Each row is a point on a landscape with many valleys, with its height.
A ball rolls from a point to the lowest of its 2 nearest points, and stops where none of them is lower. Distance is the straight distance between rows; heights are no part of it.
J_367: [  5   5  -8  11  -4  -5  14 -18  10   3   5   4   3  16  -5 -10  10   6
 -18   4   7  -9  -1  11 -11   5  -3 -14  -2  -7   8 -15  -4 -10   1  -7
  17   4  13 -11 -10 -11   8  -9]  height 422
J_978: [ -9   1  -4 -14  11   1   6  12 -17   0   5   2   0 -15  15   8  -2   1
   8  -4 -11   1  -2   0   4 -11   2  10   2   1  -1   0   9   5  13  -9
  -6  15  -1  14   5  17  16   9]  height 497
J_233: [  2  15  14   3   2  -5   1 -20   4   9  -4  10  13   0 -15 -20  -6  14
  -2   0   3 -20   5  14  10  13 -14  -7  11   7  -7  -4 -15   0 -17   8
  -3  -2  -4  -7   4  10 -12  -5]  height 470
J_245: [ 10   0  10  -4   2   6   5  -9   5   3  -3  -9   7  -2  -5  -2  -3  -3
  -3   4  -6 -16   2  12 -10  -2 -10  -9   4  13 -17  10  -6   7   4   3
   8  -1  16  -1 -13   3   5  -5]  height 371
J_498: [-13  -7   2   7 -11   7  -6   5  -2   4   8  11 -15   4   2   8   7   0
  -9  -8   2   0   3  14   4   3  12  -9 -14 -22  11 -15  24  -4  -4  -4
   1  11  -3   1   9  -7  -3  -4]  height 174
J_517: [  1  -4   3  -6  -6  12 -13   3   7  21  -3 -10 -11  -2  -4  17  -9  -4
  -1  -2   7   1  -3   0  -4   4   5  -2 -10   8  22   3   6 -10   1   8
   3 -21 -17   3 -18   0  12   6]  height 589
J_160: [  6  11  -6   5   6  14   7  11   4   7   0  17   3  11   5   4   4  -2
 -22  -2   1   6   9  10  -2   2   6   2  -2 -13  29 -12  -4 -14   5  -2
  13  -6 -25   3  -3  -6  13   2]  height 420
J_979: [  1 -10   0  -2  -2  20  -6   8   3  -8   0  -7  13 -12  -6   6  -8  -1
   7   6  -5   8   7  -8  24  -8   0   7   1   4  -5  15  -4  16 -13  17
  -9 -10 -16  13  15  10 -20  -5]  height 504
J_55: [ -3   8 -20  -9  17  -2  20  -6 -10  -4   4  13   6  -7  18  -1   8   6
  -6  -1  -3   8   8   3 -15   2  -7  11   0 -10  -5 -15  18   0  20  -8
  12  27  -4   9  -1  -4  12  11]  height 378
J_345: [ -8 -17   1   6  -1  -6  20   0  -7   9   3 -17   1  -2 -12  -1 -12   1
  -7   2  -4 -17  -5  -8  -6  -3 -24 -19   3  14  -5   4  -6   8   0 -14
   8   7  12  -1   6   4  16  -7]  height 537
J_116: [  3   4  -1 -10   2   5  -5 -15   6  11  -2  -8   7  -1  -3   5   1  -2
  -7  -4  -7  -9   6   5 -13   5  -7  -4   1  13  -9  10   7   7   9   0
   3   0   0   1 -20   5  13  -2]  height 415
J_85: [ -4   4   8 -21   5   6   7   3   5   3  -8   5  11 -10   0 -12   9  -1
  -9 -12  -4  -4   4  21  -8   0 -10  -7  -2  -5   8  -3   5  11  12   2
  22   3  -8   5  -2  11  13  -7]  height 343
J_620: [  1  20   0   0   2  -1   3 -10   7  -8   0  18  -4   9  13 -13   4  -3
 -10   9   8   5  14   0  15 -10  -4  -4   3   1 -16  16 -13   4   6   4
 -15   9   8 -12   1  10 -13  -2]  height 731
J_208: [  6  -1  -4   5  -8 -23  -3   6  -1 -31  -1   2   0   1  15 -11   5  -3
  -1   2  10   3   0 -17   2  -7   7  16   2  -5  -5 -15  -1   3   9  -4
   3  -1  -1  -1   4  -5 -17   5]  height 460
J_481: [  0   6 -12  -1  -9  14 -17  -6  -7   3   9  11  -6 -15   4   4  -2  -2
  -9  -7 -10   1   1  -4   4   4  11  13  -6   2  -1   5   5   2   3   4
 -17   3 -15  15  -3  14  -9  17]  height 354
J_278: [  9  23  -9   0  12  19  14   3   3   3  -9  19 -10  13  12  -2  12  -5
 -14   0   3  18  10   2   3  -5  -4  -4   2 -10   2   6  -2 -12  21  -5
  -3   2  -2  -9  -3  -3   6   5]  height 551
J_542: [  0  -3   4  13  -4  -2  24 -12   5  -8   2  -2   9  -4   3 -19  -7  -8
 -18   8   5 -18  10  -1   3  -5 -12 -16   3  10 -16 -15  -3  12   2 -13
  21  11  18  12  -4   1  -4   4]  height 244
J_677: [  9  -5  11  -4   9  -3   7   4   2  -7  -3 -14  20  -7   0  -3 -10  -4
   6   5  -4  -6   0  -5   3  -6  -5   1   9   9  -7   9  -6  11 -10  10
   8  -3   8   5   5   4  -2 -13]  height 428
J_751: [-11   6   7 -24   9  -7   1  -9  -7 -15 -11   5   0 -10  11 -10   7   6
   8  -4   5   7   1   1  -2  -4  -4   9   3   2 -31   4  10  15   3   2
  -2  12  16  -4   5  11  -7  -7]  height 576
J_485: [ -9   4 -10  -3  11  -3  10   3 -17   1  11   7  -4  -7  20   8   5  10
  -5   0  -4   0  -2   8 -10   0   1   4  -1  -8  -3  -7  14  -3  17  -5
   2  26   5  10   5  -3  14  10]  height 436
J_279: [ 11   5   1  -6  -3  -2 -17  -8  17   2  -6   1  18   1  -4  -4  12   1
   0  -9  -6   0  -3   3 -12   0   7  13   5   0   1  -2   0   0 -11  11
  12  -8  -3  -1 -16  -6  -4  -7]  height 296
J_670: [ 14   4  18 -14   7   5 -11 -10  22   9  -9   1  10   5 -14 -11   9   6
   1  -4   2  -1  -4  13 -10   5  -6   6   2  -2   0   3  -8   3 -13  19
  12 -12  -1 -13  -4  -3   0 -12]  height 351
J_122: [  9 -16  -4  16 -11  -5 -13  -1   3   3  -2   0  13   6 -17   3  -5  12
   8   3  -4  -5  10  -7  12   7  -5   4   9   4   7  -2  -5  -4 -19   2
 -14   0 -16  -5   5 -13 -16 -11]  height 518
J_327: [  6  -6  10   4   7  -1   4  -3  -8  12  12  -8   4  -7 -12  -5  -1   6
   0   0  -9 -25 -11  14  -2   2 -20 -14  -3  14   5  14 -23  12  -4   9
  -3   2  -1  -4   2  11  10   3]  height 284
J_351: [ -4  -9  -7   5  -6  -2  13  13  -5   3   9 -16 -13  -2   8  19 -16 -11
  -3  20   1   2  -7 -19  -1   0   1  -5 -11   5   2  24  -8   7   9  -7
 -16 -10   5   7   3  -2   4  -1]  height 655
J_544: [  2  -5   0   2  -7  15   2  13   2  10   6  10  -5   4   1  11   0  -1
  -6  -4  -1  -1   5  20   9  -5  14  -3  -8 -13  27 -15  13  -9  -4  -3
   6  -1 -20   9   4   1   4  -6]  height 305
J_190: [-16  -4  17  14  -3  -9   9  -8   0  -9  -6  -8   2  -5 -16 -11 -11  -3
  -2   4   8 -14   6  -6  21   9 -15 -17   6   8 -17  -2  -7   6 -15   8
  -5  -1  11   1  20   7 -19  -5]  height 382
J_340: [-13   5  15   6   1 -10   4 -10  -1   3 -10  -3   7  -1 -20  -9 -16  14
   8   3   7 -11   8  -5  15   5 -15 -12  11   7 -13  -2  -8  -5 -13   1
  -4  -4   4  -7  10  10 -17 -13]  height 424
J_714: [  4  -6  -3   5  -3   3   6   3  -7  -4  18  -2  -2  -6   8   5  -2   2
  -3   8 -12 -17  -7   5   4  -6  -6   1 -10   9   4  13 -19  11   3   9
 -14   9  -1   3   4  13   3   3]  height 366
J_720: [ -2   5   9   6  -1  -3  22  -7   0  -1  -1  -1   2  -6  -4 -17  -9  -1
 -14   3   4 -23   6   9   1   2 -14 -16   6  16 -18   1 -13   8   0  -4
   6   6  11   4  -3  13  -2   4]  height 308
J_409: [  0  13 -23  -4  -2   3  -9 -25   0  -2  -3   6  -5   2   3   3   3  -2
 -11  -7  -2  35  -3 -14 -10   0   9  11   3 -12 -14   2  15 -17   9  -8
  -9   1   1  -5   4  -5  -7   4]  height 258
J_70: [  8   8   7  -8   2  16 -10  12   9  12 -12   1 -10   2  -1   6   6  -3
  -1  -6   4   9  -3   1 -10  -2   2   6  -7   1  10   4  -2 -12   7   2
  -1 -24 -11  -6 -11  -3   8   7]  height 633
J_461: [-16  -9  -5   3  -8 -16 -24 -12  -9  14  17   4  -6  -9   6   4   3  10
   8  -9  -7   6  -6   8  -5   7  16  12 -10 -13   0 -11  20   3  -5   3
  -5  30   2  14  10  -9   2  19]  height 185
J_521: [  1   6   9   0  -4  -6   9 -11  10   8  -1  11   3  10 -11 -21  12  10
 -11 -10   2  -9  -3  23  -6  10 -14 -16   0  -7  10 -10  -7  -1  -5  -1
  15   0   0 -14   3  -1   6 -13]  height 469
J_711: [ -3  -2   2  10 -12   8 -14   4  10   0   0  -7  -7   7  -9   9  -2 -13
   3   1   5   1  -1 -10   4  10  15  -1  -6   0   5   2   5  -7 -10   6
  -3 -22   1  -1 -12  -8 -15  -5]  height 395
J_430: [  6  -6   1   3   5  -4  -5  -9 -11  23   8 -15  23  -3  -2   9 -13   7
  13  -3 -20  -7   3  -1   5   4   6  -2   4   7  14   6   2   0  -9   5
  -3  11 -10  17 -12   2  21   2]  height 521
J_442: [ -2  -4   6 -11  -1   2  -1  -6  11   9  -7  -2  -2  10 -11  -5   6   2
  -1  -2  -1   1  -6   2  -4   2 -18  -5  -3  -2  -5  16  -9   5  -5   9
   2  -8   1 -22   5  -1   2 -17]  height 405
J_929: [ -3  -3 -15   7  -6  -2   1 -15   5   4   8 -11   0   4  -5   7  -7  -1
 -22   7   1  -5  -1  -3 -12   8  -4  -3  -3   4  -7   4   1   2   7  -6
   3   8   2  -4 -12  -4   9  -5]  height 467
J_216: [  4  -3  -3   4  -4  -2   6  -3  12   3   2  -8   9  14  -1   1   8  -3
 -11  -1   2  -1  -5   5 -11  -2   5  -5  -3  -8  10 -10   6  -7  -4   0
  22  -6  17  -6  -8 -13   8 -15]  height 375
J_114: [ -3  -1  -6   2  -6  -6 -27 -12   5  15  -6 -10  14  -5 -15  10  -2   3
   8  -6  -5   2   1 -11  -4  17  16  11   5   6   1  -2  18  -5  -7   5
   4  -1 -14  11 -26  -6   4   8]  height 509
J_253: [  1   9  -5  -9   1  -2  -9  12  -9 -11  -2   3 -24 -12  -1   3   8   4
  16   2   1   9 -19  -4 -11   3   8   9   2  -2  -9   5 -10  -4  16   0
 -18 -13  14 -13   7   4  -5  25]  height 781
J_45: [-13   6  -8 -10  -2  -9   0  -8  -1   7  -2   6  -2   7  -7  -3  17  11
   1 -13   1   8  -1  12 -17  14  -4  -2   0 -11   7 -12  18  -5   4  -9
  11  15 -12  -3  -3  -8  12  -6]  height 166
J_188: [ -1  -4  -8   7  -1  -4  -7 -11  -4  25   0  -9  16   5 -14   7 -11   9
   2  -6 -11   2   7  -7   1  16  -8  -1   5   2   9   8   9  -6  -6  -7
  -7  12 -27   5  -8 -12  12  -2]  height 466
J_267: [-11  -5   7  -1  -6  -1   2  15  10  -8 -11 -16  -5  -1 -22  -3   0 -18
  -6   4  14  -2  -4  -6  -6   6   2 -11   0   5   8  -4 -16  -1  -3   1
  20 -31   3   0 -12   2  -3  -3]  height 494
J_112: [  6  -9   1  -1   1   8  -4   0   2  -5   4 -15  25 -10  -1  -1  -8   1
   6   4  -9  -3   4  -4  15  -5  -4   7   6   9   3  10  -9  11 -18  21
   5  -7  -3  18  -1  10  -6 -11]  height 465
J_985: [ -5  15   6  -7  17   2  14  10  -4 -11 -11  24  -8  10  16  -9   6   0
  10   3   9  13  10   1  14  -4  -3  -9   7  -8  -6   6   2  -6   5  -6
  -3   9   8 -13  12   3  -2  -7]  height 625
J_525: [  5  -2  -1   6  -6   1 -11   2   4   6  -2   1  -7  10  -9   7  -3   4
  16   1   3   3  -6 -10   1   3  -1   7   1   0   1   5  -4 -12 -14  -2
 -17 -11  -5 -15   3 -13 -13  -5]  height 464
J_579: [  3 -15   7  17  -8 -22  -8  -4  -9 -13   0  -3   5   0 -14 -10  -6  13
   5   2   1 -16   2  -6  16   4 -11  -1   7   5  -3 -15  -7   5 -12   2
  -7   9 -13  -5  17  -1 -12  -4]  height 559
J_803: [  4 -16   8  -5   7   9  -6  18   2  12   1 -10 -17   0 -17  10   9   9
  27   0   4  -2 -12  24   3 -12  10   0 -17  -6  20  -3  -6  -2  -8   3
  -6 -10 -14  -5   8   6   3   8]  height 622
J_547: [ -6 -10   2  15  -9 -16  -9   0  -6 -27   2   9  -1   1   7 -13  -3 -11
  -5   0  14  -5  17 -12  14   0   7   3  -1  -3  -2 -30   5   5  -3  -9
   1   0  -9   5   3  -3 -23   3]  height 519
J_306: [ 12  14   8 -11  11   9  -3  11   8  15 -16   0 -11   7  12   8   7   3
   7  -4  11   8  -5   7 -19   1   7   6  -3  -8  15 -11   8 -23  10   4
   6 -20   2  -6 -11 -16  16   9]  height 674
J_123: [  1 -13  12  17  -6  -5   0   9  -7   4   6  -9  -4  -2 -27  -5   0   6
  11  -2   6 -19 -14   7   4   8  -3 -16   0   9  12 -15 -14  -2 -17  -1
   6  -9  -1  -5   6  -1  -3   5]  height 81
J_747: [  2   5 -29 -12   0  -9  -3 -20   0   9  -2   0   7   1  -4   4   3   9
  -6  -7 -11  31  -1 -14 -20  -1  -5  14   8  -2  -8   7  11  -6   9 -11
  -8  12 -12   1   3  -4   6   4]  height 329
J_200: [ -1 -13   0   0 -12  15 -10  15  12   6   1  -2 -16   2 -21   7  10   0
   0   0   7  -1 -12  10   0  -4   6  -3 -18  -6  25  -8 -11  -1  -7   6
   5 -20 -16  -7   2   4  -2   0]  height 580
J_532: [  1 -10   0  -2 -10   0 -23  -8   6  22  -3 -13   2  -5 -11  18  -6   4
  11  -3   0   0  -2   5   2   8  23   0  -3   5  20  -3  16  -6  -9  14
   8  -8 -15  11 -22   1  10   9]  height 544
J_49: [ 22  11   1   4   7  -7   4  -1   3 -12  -5  11  11  11  17  -4  -5   6
   5   4  -1  10   8 -15   2 -11   1  15  15   1  -6   5 -11 -10  -2   0
  -9  -2  -8  -4   7  -3  -9  -3]  height 638
J_439: [  2   8   5   4  -9 -10  -3 -25  10  12   2   2   7   2 -16 -18   6  11
  -4  -6  -5 -20  -3  17  -5  15 -17  -9   1   8   1   3 -13   1  -6   4
   3   0  -1  -9  -8   2   1  -7]  height 502
J_537: [  7  13   7  -1  17  -6  12 -14  -1 -12  -6  11  13   4  16 -11 -12   3
  -5   9   1  -7  15   0   9  -8 -11   0  15   5 -18   8  -2   5   1   0
  -3  14   5  -2   3   8  -5 -10]  height 707
J_829: [ 19  10  -1  12   6 -18   8   6  -5 -13   2   2  -2  14  19   7  -8   5
  12  12   6   4  -1 -19  -6  -4   8  14  10   0  -1   2  -8 -17   5  -6
 -17  -2   1  -3   4 -10  -2   5]  height 592
J_50: [ 16   4 -12  -7   0  -6 -12  -5  14  -1  -7 -10  19   0   2   2  10  -1
   4  -3  -5  10  -5 -11 -20  -9  13  23  10   2  -4  -1   1  -5  -4   2
  11  -6   5   3 -17  -8   1  -2]  height 236
J_631: [ -1  -6   6  -6   2  26  -4  11   6   4   1  -3  -4  -6  -7   8  -5  -8
   1   2  -6   6  -2   1  14  -9  -7  -1  -8   4   0  22  -8  12  -6  12
 -10 -15 -16   2  14  13 -10  -3]  height 540
J_393: [  3 -11   0  -8   4   5  -5   0  -8  15  -1 -18  16  -7   0  15  -9   2
  23  -2 -20   2   1  -1  14  -7  10   8   1  10   8   8   5   2 -10   5
  -6   1 -14  18 -12  12  17   4]  height 557
J_971: [  8  -2 -12   8  -4 -10   6   8 -13  -9  19  -5  -2  -7  24   7 -10   6
   2  13  -3  -4 -12  -1   9  -7  17  17  -4  -2   8  -5  -9  -4   6   4
 -14  13   5  18   6   5   3  15]  height 484
J_505: [  2  16 -10   8 -11   7 -19 -16   9  -6   2  12  -9   1   4   1   8  -6
  -6  -8  -2  11   0  -6   1   5  21  11  -3  -8 -11   1  12 -10   1   4
 -10  -4   8  -1  -7  -4 -19  10]  height 151
J_535: [  8  17   0   1   5  22   5   9  -8   4   4  16 -10   3  17   2  -3  -7
 -15  -4  -6   9   8   0   4  -7   0  -1  -3  -2   4  17  -7  -5  15  -4
 -17  -3  -7  -2   5   5   3  11]  height 499
J_925: [  2   1   7   7  -5   2  -2   5  13  -2   0  -9   0  11   6   8   4 -22
   5   5   2   6  -1  -9   3   0  15  -8  -8  -5   5   9   3  -2  -8   6
   1 -22  20   1  -5 -16 -12  -8]  height 330
J_546: [ -2   5   5   4   2   1 -15   5  -7 -12   8   5 -21  -6  -3   4   8   5
  19   0   2  -9 -17   6  -2   6   5   5  -5   4 -12   8  -9   1   0   8
 -24   0   4 -13   6   6 -14  23]  height 802
J_368: [ 17   1  -4   9   6 -17   7   7  -9 -12  11  -8   6   1  21  11 -10   4
   8  11  -1   0  -5 -11  -8  -7  14  15   8   5   0   0   1  -6   5  -3
  -7  10   5  11   3  -8   5   7]  height 541
J_382: [ -1 -14   9  14 -11   3  -5   7   0   6   3   2  -6   5 -21  -1   3   1
   2  -5   2 -15  -1  14   4   4   3 -17  -6  -5  14 -19   5  -4 -18   0
   5  -7   3  -8   7  -8  -9  -9]  height 203
J_934: [ -5   9  20  -8  13   2   7   8  -6 -13 -11  24  -8   6   3 -15   3   4
  13   0  12  -1   8  16  13   3   0  -8   7  -9 -10  -7   4  -4  -8  -1
   0   8   7 -12  10   4  -9  -7]  height 654
J_616: [  8  -9  -1   1   4   2  20   7  -2  -2   1 -10   2   7   9  11 -15  -8
   2  18  -2  -2   0 -15  -7  -9 -13  -5   3  10  -7  19  -8   7  12 -17
  -2  -1   7  -3   0  -8  11  -8]  height 610
J_495: [-17 -13  -3  -4 -19   4  -4  12   5  -3   1 -18 -16  -3 -18   8   1 -13
  -6   1   9  -5 -13  -2   6   4   7  -8 -12   2  19  -8  -7   2   0   7
  13 -22  -3   6  -9  12   2  -1]  height 538
J_291: [-17   3  -3   1  -7   0  -2   4   5 -18   2  12  -6   3   9 -18  14 -21
 -18  -1  16   1   8   1  10   1   3  -5 -11 -12   2 -21   2   8  10   0
  10   3  18   0  -9  -1 -13   9]  height 337
J_94: [-19 -10  -1  -3  -2  -4   7 -12  -7 -14   1   2  -8  -4  10 -11   1 -10
 -13   0   3  -6   9   0   1  -4 -21  -9  -9  -3 -17   5  -1  21   8  -6
   0  19  16  -2   8   7  -1  -8]  height 256
J_655: [ -7 -15  -6  17 -12 -21 -11 -13 -11 -18   6  -1   1   4   4  -8  -6   0
  -8  -1   4 -10   6 -18  11   1 -12   6  -2  -1  -1 -18  -2   3  -2  -5
  -5  11  -9   2  11  -4 -12  -5]  height 566
J_704: [  5 -17   5  -3   7   2  27   7  -8  10   4 -14  -1   5   0   5 -16  -1
   2  15  -5  -9  -8  -3 -11  -9 -19 -16   3  11  -1  11  -7   5  10 -16
   9   4  14  -3   6  -6  23  -9]  height 572
J_592: [  5  18 -14   7   9  12  14   3   1   6  -1  12  -6  13   7   5   4   0
 -27   4   7  12   6   6  -5   7   0   0  -5 -12   9  -3  -1 -15  17   2
   5   1 -15  -7  -8  -8  11   8]  height 498
J_324: [-14  -4  -6  -4  -7 -22  -9  -7  -7   2   4   8  -6   6  -4  -1  11  14
   7  -8   2   6  -8   8 -13  10   3   5   1 -12   4 -18  15  -4  -5  -7
   0  24  -2  -1   4 -12   7   5]  height 54
J_389: [ -6  10 -13  10 -11   5  -9  -5  11 -12   6   1  -3   6   6  -1   6 -21
 -22   3  12   6   8  -9   6   2  19   1 -10  -6   0  -7   9   0   4   3
   4  -7  13   5 -16  -9 -14   7]  height 257
J_724: [-11   1 -11  -4  -4  -2 -17 -13 -11  16  14   7  -7 -19   9   4  -3   7
  -6 -10 -12  10  -5   4  -1   4  12  15  -6  -7   0   4  17   1   8   0
 -11  21  -9  19   3   5   3  22]  height 275
J_347: [ -8   7   5 -13  12   6   9  20  -7   2 -13   5 -12   2   9   8   8   1
   8  -7   5   4  -3   5 -11   4   3  -3   3  -9   5 -10  13 -10  14  -6
  12  -6   8  -4  -4  -5  15   3]  height 714
J_110: [ -4  -2  -3  -5  -6  -9   5  13   5 -29  -6  -1   4  -5   8 -15   4 -12
  -6   9  15  -1  -2  -6   1  -6   5   8  -6  -4  -1 -14 -10  15  11   4
  15  -7  11  -2  -5   1 -12   7]  height 403
J_52: [  5   5   1 -17  13  -2   5   6 -10 -12  -3   6   8 -15  20  -2   5   6
  13  -4  -9   5   0   1  -7 -13   1  13   9   2 -21   6   8  10  11  -2
  -5  13  15   3   7   7   2   6]  height 545
J_226: [-12   3  -7 -17   0  -6 -12   8  -7  -1  -8  -4 -23 -10  -2   9   6   5
  12  -5   3  19 -13 -10 -11   4  12   7   8  -3 -12   0  13  -5  10 -10
 -10  -7  13  -7   1  -4   6  13]  height 762
J_376: [ 11  16  -4   1  -1  18  -8   1  -4  -1   7  17   0  -6  10  -1   0  -2
 -15  -5 -10  -3  10   2   3   2  -3  10   0   9  -5  16 -15   4   4   7
 -17  -2 -19   3  -6  11  -5  13]  height 429
J_240: [-24  -5   6   9  -3 -11   7 -18  -5  -9  -5  -6 -12  -6  -1  -7 -10  -5
  -3   1   4 -11  10  -4   9   0 -23 -18   0   5 -25   5  -6   9  -1  -3
  -6  10  22  -2  10  10  -9 -11]  height 324
J_215: [ -5   0  -6  -3  -7  -1   3  17   9 -22  -9  -7   1  -8  -5  -5   1 -17
 -12   8  12   3   2 -11  -4  -2   5   4  -2   3   4  -4 -16   9   5   1
  16 -18   0   4 -13   5  -3   1]  height 448
J_574: [  6  -7  -2   2  -2  -6   8   9 -11 -22  16  -4   0 -11  20  -1  -1   3
   8  10  -6 -13 -10   5  13 -13   2  12  -9   2   3  -2 -16  11   5   7
 -10   9   7  11  12  16  -3   7]  height 427
J_540: [ -6 -14 -12  -4  -3 -10   2  11  -4   4   4 -25  -1  -7  -5  17 -13  -3
   7  12  -6   5  -9 -23  -1  -8   1   5  -2  11   3  15  -9  11   4  -4
  -8  -3  -1   3  -1   5  12   2]  height 629
J_730: [  4  -9  19 -10  12   5  -7  16   0   4   1   2   0  -5 -12  -1  11   9
  26  -3   1  -1  -8  26  -2  -7   7  -2  -4 -10   2  -6   8   4 -11   7
   4   3  -2  -8  10   1  -5  -2]  height 657
J_309: [  1 -11  -2  -9   4   1  -3   7  -7  17   0 -21  11  -3   1  19 -10  -1
  20  -3 -16  11  -6 -20   4 -12   5   6   1   6   1  16   9   1  -4  -1
  -9  -2   0   7   3  -2  13  -1]  height 595
J_364: [  9  18  -5 -11  18  14  18  -1  -4  -1 -12  22  -9  11  20  -5   8   5
   7  -1   1  24   6  -4   5 -10  -5  -6   4  -6  -9  18   0 -13  12  -9
 -10   6  10 -11   9  -2   0  -3]  height 593
J_879: [  3 -10   3 -10   8   9   3  24  -4   6  -3  -4  -2  -4  -6   6  -4   0
  14   3  -4  13 -10  -3   6 -16  -3   8  -3   2  12   8 -14   2  -5  -4
  -3 -12 -19  -1  11   9   7  -2]  height 590
J_82: [-10   6  -4 -10   4   6  10   2  -3   0  -1  14   1  -1   9  -8  17   3
 -11 -15  -4  -2   7  19  -9   8 -11 -12  -7 -11  15  -9  14   2  17  -6
  17  14  -9   2   1   2  15  -5]  height 274
J_96: [ 20  11   5   6  18   2  11   0  -6 -10   1   9  15   5  21  -3 -15  -2
   0   5  -4  -4  18  -7   7  -7  -5   8  19  13 -10  12 -11  -2   0  -1
 -10   3  -9   7  -1   1   0  -3]  height 676
J_804: [  2   2  18  -4   8   6  -3   3   0  -2  -4  19  -1   3  -3  -8   6   3
  13  -8   2  -4   9  26   3   2   5  -2   4  -9  -6  -9  17  -4 -14   3
   2   4   3  -6   7  -3 -11 -11]  height 679
J_585: [-12   2  -6 -17  10   1   3  11 -15   5  -9   4 -19  -1   7  14   7  10
  14  -9   5  24  -5  -4  -9   5  12   1   7  -9  -5  -7  25 -15  12 -15
   1   3   5  -2   8 -10  10   3]  height 742
J_404: [ -6 -13  -6   8 -14  -2   8  -5   5   4   5 -18  -4   1 -14  -1  -8  -4
 -19   9   1 -13  -7  -6  -9   4 -10 -15  -4   9   0   0  -8   9   2  -8
  10  -1  10  -2  -5  -1   6  -8]  height 503
J_691: [-10   6   0  -5  -1  -1 -19 -10   1  11  -6  -1  -3   0  -7   8   1   0
   8  -9  -3   0   1  -2  -6   9   4   8   3   5 -10   3  18  -7   0  -1
  -9  -1  -1  -2 -15   1   2   0]  height 468
J_838: [ -3  -8  17  17   1  -2   6   1  -8  13   8  -8   0  -2 -23  -8  -1  10
   9  -5   0 -25 -11  12  10  10 -19 -20  -1  11   0  -1 -12   4 -18   5
  -3  -3   3  -6  15   2  -4   1]  height 190
J_702: [  6   2 -17  -5  -2   5  -8  -5   5  20  -6  -1   8   2 -11   7  -2   4
  -5  -9 -14  19   1 -17  -8   2  -7  10   4   2   5  16   4  -2   1  -7
  -7   0 -28  -2  -3  -1   6  -2]  height 397
J_219: [ -6  -8  -4   4   3   2  17 -17   1 -13   5   8   8  -2  15 -15  -3 -13
 -22   8   5  -6  16   1   4  -8 -18 -10  -4   1 -13  -9   1  20  14 -14
  15  23  12   7   1   1  -3   1]  height 170
J_105: [ 16   4  -1   0  -3  -5 -11   2  15 -11 -10  -7  12  -4   3   4   3  -6
  15   2  -3  16  -6 -20  -6  -8  16  21   9   2 -10   8  -4  -1  -8   8
   0 -18   8  -1  -1  -7 -13  -3]  height 146
J_365: [-16  -6  11  15 -10   2  -2   7  -3  -1   7   1 -15   8  -3   4   0 -12
  -5  -1   8  -6  -2   7   7   6  14 -18  -9 -14  11 -16  17 -10  -8  -2
   8  -3  15  -1   7  -8  -3  -7]  height 285
J_130: [  5  -5   9   7  -4   4  -5  10   6   4  -5  -1   7   7 -14  -2   2  -4
  -2  -6   5  -3   0   5  -2   2   8  -6   6  -2  18 -19   2 -11 -17  -3
  19 -14  -4   1  -6  -9   0 -11]  height 299
J_743: [ 14  10   3   8   1  -4   2   4  13 -12  -2   0   8   7  13   0   2 -17
   6  12   3  14   5 -14  10  -7  13   2   1  -1  -6  19  -4   6  -9   8
  -9 -14  20   0   3 -11 -17  -7]  height 252

Two balls start at each pair of points below. Name the first point that both come to, or write none.
J_540, J_351: none
J_579, J_49: none
J_730, J_70: none
J_616, J_879: J_245
J_620, J_804: J_985

Where does a ball stop that starts at each point below?
J_934: J_498
J_517: J_219
J_979: J_219
